A landscape with many valleys, sampled at points; each row gives a point and its height.
A ball rolls from a point to whichever of its 6 nearest points has the largest drop for the distance, and stops where none of them is lower. Distance is the straight distance between rows; heights are no part of it.
z761: [165 144 179 128 145 120 108 169  88  41 105 161 150 150 151 195 128 140
 117 169]  (h 425)
z807: [133 161 103 185 115 149 153 121 111 121 101 129 120 147 123  93 134 107
 120 117]  (h 260)
z809: [115 141 115  68 154 116  55 136 129 225 163  91 161 106 157 147 130 139
 122  95]  (h 625)
z334: [118  91 112 106 122 124 101  90 162 165 162 114 124 109 134 133  98 108
 141 107]  (h 517)
z736: [157 166 133 198 121 173 166 111 129 113  55 118 145 104  88 113 114 171
 154 154]  (h 233)
z357: [134 172  71 175 141 163 168 124  75 157  87  93  92 170 155  89 141  88
 108  76]  (h 270)
z886: [109 140  97 226 155 172 164 160 123 115  73 113 107 146 112  90 169 104
 152 162]  (h 186)
z167: [117 121 101 191 121 141 176  96 135 123  74 121 131 135  83  98 110 128
 169 147]  (h 209)
z475: [108 100 124 153 101 114 138 133 154 123 146 152 104 139 119 120 146  96
 122 124]  (h 255)
z760: [130 128 139  63 128 113  99 147 132 141 171 140 129  90 152 140 129 154
 107 139]  (h 453)
z545: [121 112 130 114 115 114  96 120 149 153 175 148 126 115 147 135 124 119
 118 108]  (h 391)
z153: [133 104 102 127  96 131 128  60 132 158 101 118 121 151 109 108  73  91
 154  72]  (h 438)
z402: [123 134 119 217 156 173 156 132 146 114  48 118 122 120  80 105 134 142
 159 164]  (h 162)
z936: [154 174 151 137 111 129 150 141 105  96 137 133 136 135 112 120 102 160
 120 132]  (h 410)
z663: [125 162  96 183 121 157 177  76 120 133  68 111 122 120  98  94 103 125
 165 124]  (h 85)
z367: [116 145 139  47 164 113  93 134 129 195 174 131 145  75 162 157 147 147
 134 129]  (h 550)
z691: [129 176  89 156 134 151 141 138  69 158 126  89  89 188 139 112 128  89
  90  64]  (h 324)
z388: [131 122 162  89 130 102 108 176 107  68 162 153 117 141 142 156 169 154
  91 155]  (h 339)
z842: [104  68 110 117 113 123 123  76 181 157 138 124 121 101 142 143 118  96
 153 106]  (h 454)
z652: [129  55 162 138 131 124 133 125 211  90  91 157 151 114 111 141  92 141
 179 174]  (h 348)
z314: [153 148 151  99 126 112 122 163  91  80 157 144 134 139 139 143 123 164
 102 153]  (h 399)
z584: [141 107 157 151 111 122 147 148 143  85 102 148 147 143 112 129 110 139
 146 163]  (h 371)
z6: [120 120 125 111  96 124 118 105 156 136 147 136 121 114 125 123  99 109
 130 113]  (h 466)
z843: [140 166 137 146 113 120 138 161  79 108 155 135 114 163 131 107 143 142
  94 133]  (h 329)
z832: [131 161 120  55 159  90  62 150 111 203 180 133 137 107 184 158 164 145
 133 116]  (h 416)
z732: [ 92  46  97 126 106 124 108  66 145 186 110  91 109 152 109 141 121  94
 121  70]  (h 477)
z868: [140 169  95 199 134 163 179 115 113 123  62 113 118 113  96  89 138 140
 150 137]  (h 206)
z499: [161 144 146 106 103 129 131 124 127  97 120 133 163 108 111 124  77 182
 140 147]  (h 390)
z801: [152 142 170 164 129 123 126 176  75  52 107 151 141 170 131 155 159 132
  91 168]  (h 344)
z951: [120 150 104 195 138 151 168 166 110 106 103 111 115 175 123  92 179  81
 121 141]  (h 241)
z968: [145 159 131  40 138 100  92 146  99 145 166 152 123 105 155 132 120 171
 113 128]  (h 521)
z71: [121 102 135  66 122 132 130  76 188 150 139 128 153  65 134 133  81 132
 156 111]  (h 197)
z717: [130 111 108 118 103 125 130  61 147 152 123 118 136 106 113 107  64 100
 162  89]  (h 455)
z209: [152 162 139 147 140 116 135 202  69  80 153 122 100 185 137 113 197 113
  54 143]  (h 306)
z445: [169 172 153  74 123 114 110 159  84  63 126 134 156 111 142 160  89 199
 121 161]  (h 476)
z759: [137 132 137 220 170 164 153 144 130  99  54 126 134 132  99 113 150 120
 147 166]  (h 117)
z636: [129 132 131 196 130 138 161 160 128  96 100 140 125 161 101 105 154 106
 131 152]  (h 195)
z728: [156 135 157  51 139 120  97 152 116  69 122 142 144 100 151 174 111 187
 127 166]  (h 375)
z451: [143 118 161  95 114 118 128 147 126  86 134 146 142 127 128 142 106 174
 134 149]  (h 297)
z329: [119 123 131 108 155 101  65 156 108 167 199 139 121 140 169 158 186 122
  99 119]  (h 161)
z560: [157 128 156 158 107 135 153 124 144 100 100 149 159 122 104 114  84 154
 160 157]  (h 340)
z838: [133 141 138 119 124 102 120 156 110 120 174 152 105 152 124 134 132 133
  94 131]  (h 317)
z189: [125 103 152  66 121 121 124 100 181 145 157 142 140  72 139 127  95 141
 143 116]  (h 331)
z196: [142 128 150  55 119 113 129 107 152 128 150 139 145  75 136 122  78 162
 141 124]  (h 363)
z349: [105 102 106 195 131 144 164 125 140 119  93 124 102 150  89  96 136  92
 165 153]  (h 218)
z637: [124 113  94 166 130 143 162  79  98 175  67 109 104 176 109 115 119  85
 131  61]  (h 330)
z124: [101 118 161  34 162 123  98 156 136  65 133 123 137  84 168 203 157 148
 139 184]  (h 467)
z976: [152 197 139 149 131 139 165 166  70  97 134 132 132 165 128 109 128 158
  91 129]  (h 366)
z823: [139 132 131  55 116 114 107 105 149 160 155 127 132  79 142 127  94 136
 130 103]  (h 59)
z422: [134 149 135 164 113 136 153 146 111 105 120 132 122 153 111  95 140 117
 109 134]  (h 259)
z599: [162 145 182 206 167 150 142 158  98  76  52 157 152 140 122 164 151 121
 132 176]  (h 229)
z460: [118 150  76 188 135 169 173 116  86 157  75 104  95 154 142  85 155  89
 142 103]  (h 227)
z79: [140 126 121 120  87 123 141 101 156 127 125 133 144 108 112 109  76 142
 154 128]  (h 374)
z362: [173 190 156 148 143 130 154 150  77  90 111 131 158 144 125 135 130 181
 104 138]  (h 432)
z158: [120 164 126 145 137 107 111 174  87 137 190 131  92 172 134 121 194 105
  57 105]  (h 246)
z791: [169 174 163 156 151 135 134 182  68  52 100 143 141 169 134 168 166 147
  87 153]  (h 419)
z281: [139 185  99 187 130 147 171 153  86 122 112 114 115 161 136  83 150  99
  91 117]  (h 291)
z240: [160 162 121 148 101 137 145 102 125 117 110 133 145 117 107  97  88 141
 149 119]  (h 341)
z903: [ 94 103 139  84 154 109  86 133 144 177 200 131 139 101 171 160 166 130
 125 117]  (h 311)
z938: [133 105 170  96 125 112 121 159 132  80 125 146 130 130 145 164 137 155
 114 159]  (h 305)
z307: [119  66 136 134  99 123 135 110 202 131 133 139 115 114 103 123 126  91
 171 141]  (h 418)
z578: [120 134 149 131 128  93 106 170  96 116 187 148  93 164 144 131 178 127
  73 131]  (h 274)
z655: [151 184 123 160 137 132 156 179  73  97 139 124 122 178 143 109 167 132
  76 140]  (h 350)
z909: [100  98 108  90 162 129  63 125 140 212 178 100 148 130 157 154 146 128
 125  96]  (h 498)
z132: [118 134 102 213 158 167 162 133 133 116  53 112 115 131  87  93 147 114
 154 161]  (h 168)
z261: [ 96 118  84 197 132 138 175 120 128 127  94 124  91 168 106  94 150  63
 144 127]  (h 121)
z763: [174 157 170 148 133 121 133 153  81  68 105 144 159 144 122 154 116 182
 113 157]  (h 431)
z72: [136  92 151  94 107 128 145 121 186 103 119 148 144  98 128 131 103 143
 155 157]  (h 286)
z506: [120 119  82 184 128 146 157 105  98 159  94 114  92 177 126  99 130  59
 122  77]  (h 244)
z682: [124  97 139 101 113 106 108 149 150 125 169 156 122 112 146 141 144 135
 121 134]  (h 383)
z295: [149 139 166 205 167 160 155 147 121  93  53 144 138 125  98 130 133 146
 131 176]  (h 169)
z165: [100 128 106  72 177 105  79 155 132 215 190 116 160 112 175 164 162 119
 130 126]  (h 446)
z765: [142 170 158   6 150 112 110 140 114 121 129 128 149  53 165 150 117 184
 139 154]  (h 473)
z654: [123 135 118 165  94 133 155  99 157 104  97 140 145 128 100 108  79 130
 168 148]  (h 289)
z871: [121 121 107 174 103 127 146 120 122 130 115 128 103 168 110 103 134  77
 129 107]  (h 163)
z727: [ 85  95 149  66 146  98 111 136 161 133 178 129 131  88 160 159 172 143
 139 167]  (h 525)
z695: [143 116 174  61 140 112  87 177 115  49 121 144 137 121 165 201 144 149
 126 165]  (h 395)
z157: [132 124 126  94 137 116  74 133 128 177 184 127 123 112 146 143 122 134
 110  97]  (h 458)
z119: [117  88 100 123 105 120 105  85 138 176 141 107 126 142 122 127  94 105
 114  69]  (h 480)
z590: [112 102  91 116 113 127  69 110 124 184 153  97 116 151 124 147 124 109
 105  67]  (h 441)
z897: [117  99 104 150  95 128 137  79 151 139 111 122 125 118 111 117  78 101
 164 116]  (h 394)
z593: [143 180 113 175 115 140 154 118 102 117 119 129 140 138 115  93 106 131
 119 124]  (h 320)
z716: [111  84  98  84 132 128  75  80 154 208 150  71 153 110 145 144 119 125
 134  79]  (h 620)
z84: [ 99 118 155  29 151 107 112 125 166 140 159 138 141  69 145 151 130 154
 145 158]  (h 451)
z925: [110  87 120  83 109 126 146  78 205 153 139 132 145  78 118 116  86 112
 169 110]  (h 295)
z443: [ 82  86 135  88 139 117 120 113 183 152 193 130 143  83 154 145 161 111
 139 129]  (h 449)
z559: [141 119 161  30 132 122 138 106 169 134 133 132 157  48 135 124  85 162
 162 144]  (h 319)
z386: [ 83  40 103 139 120 126  92  87 163 171 165 113 122 137 130 160 149  83
 125  97]  (h 118)
z577: [155 163 159 158 133 142 149 141  93  79  97 132 153 145 121 139 126 170
 110 157]  (h 381)
z906: [107  53  90  76 117 132  99  51 168 205 127  78 159 118 128 140  91 121
 135  62]  (h 659)
z816: [138 143 130  88 125 102 106 147 115 114 162 144 128 119 130 126 124 163
 108 131]  (h 404)
z41: [131 114 107  99 126 121  73 103 124 178 151 112 121 126 128 138  94 123
 108  78]  (h 553)
z406: [106 135  78 202 134 166 170 106 100 148  74 115  97 147 121  89 129 103
 164 118]  (h 226)
z850: [127 172 100 201 137 167 178 128 112 122  72 111 110 139 124  81 148 115
 138 134]  (h 225)
z328: [143 164 139 170 139 130 165 170  90  90 127 131 128 167 126 110 158 142
 100 156]  (h 293)
z747: [ 83 152 139  20 177 106 110 139 133 130 156 120 146  78 151 193 177 146
 155 187]  (h 543)
z477: [111 126 119 158 122 113 108 152 120 144 184 139  96 166 126 121 181  98
  76 115]  (h 243)
z384: [124 137 149  42 139 105 101 168 119 101 140 144 122  94 162 159 148 170
 135 156]  (h 486)
z974: [144 131 147 127 112 115 130 158 130  89 144 141 128 146 126 126 128 150
 110 140]  (h 368)
z969: [135 157 112 144 103 128 134 108 104 151 133 115 120 153 117 109 108 108
 123  89]  (h 253)
z293: [115 120 110 137 124 114  87 136 120 160 179 131 106 147 144 139 154 101
  85  84]  (h 245)
z738: [117  95 111 143 107 123 128  87 143 148 123 128 109 152 109 114 102  79
 136  88]  (h 338)
z118: [119 123 147  98 127 106 110 157 114 117 183 153 110 123 152 143 168 146
 101 139]  (h 323)
z611: [122 138 171  20 139 120 118 125 152 108 131 132 137  67 143 146 108 177
 150 159]  (h 358)
z12: [131 155 109 137 127 118 110 149  96 157 169 129  95 170 133 114 140  98
  71  89]  (h 179)
z128: [ 78  35  99 135 127 121 108  73 195 173 157 116 120 127 138 150 148  63
 159  95]  (h 401)
z348: [128 133 119 150 106 125 126 127 116 139 147 129 108 165 121 113 131 100
 102  94]  (h 57)
z394: [140 158 122 109 132 106  85 143  92 158 187 134 105 146 147 129 121 134
  93 105]  (h 309)
z269: [152 199 123 132 139 127 122 162  68 141 176 120 111 158 131 113 132 137
  67  89]  (h 283)
z896: [137 156 118 198 119 158 166 104 132 133  62 114 134 105  82 101 109 143
 159 149]  (h 200)
z633: [149 142 116 176 107 148 152  73 141 127  62 123 143 109  80 103  92 139
 175 142]  (h 220)
z986: [104  96  99 153 109 119 108 114 136 160 158 118 114 157 115 129 153  83
 113  95]  (h 256)
z316: [136  88 147 103 110 126 153 102 195 112 104 141 162  94 114 109  72 153
 180 155]  (h 333)
z299: [161 174 134 195 141 177 168 132 109 111  56 125 136 113 118 101 146 156
 138 145]  (h 187)
z273: [104  66 154  96 111 116 139 121 211 110 130 141 137  93 121 133 115 117
 169 166]  (h 318)
z720: [116 155 103 185 134 136 173 180  98 121 136 118  95 188 135  99 182  82
  90 120]  (h 276)
z339: [ 91  53 106 128 111 126 108  75 164 167 142 115 122 132 124 142 119  83
 135  80]  (h 405)
z983: [134 109 158 219 170 149 139 127 156  94  54 138 150 109  76 126 114 135
 179 187]  (h 170)
z45: [132 103 156  76 122 126 127 144 152  98 123 146 145  95 138 146 112 160
 136 153]  (h 157)
z995: [110  78 176  59 133 119 150 115 200  95 119 132 139  75 138 152 119 156
 168 177]  (h 185)
z861: [121 105  81 116 102 132  97  88 115 176 118  85 111 171 108 132 103  97
 112  51]  (h 541)

Call two points neighbours if one is among the 6 nearest of the other. Go from one point of each pair to the other, from neighbour to neighbour, staying as low as possible. Name the highest point that can't be avoided.
z348 / z261 -> z871
z348 / z663 -> z349
z663 / z45 -> z388
z348 / z329 -> z293
z663 / z386 -> z986
z663 / z759 -> z896

Where does a ball stop that starts at each point below?
z760 -> z348
z763 -> z759
z936 -> z348
z816 -> z348
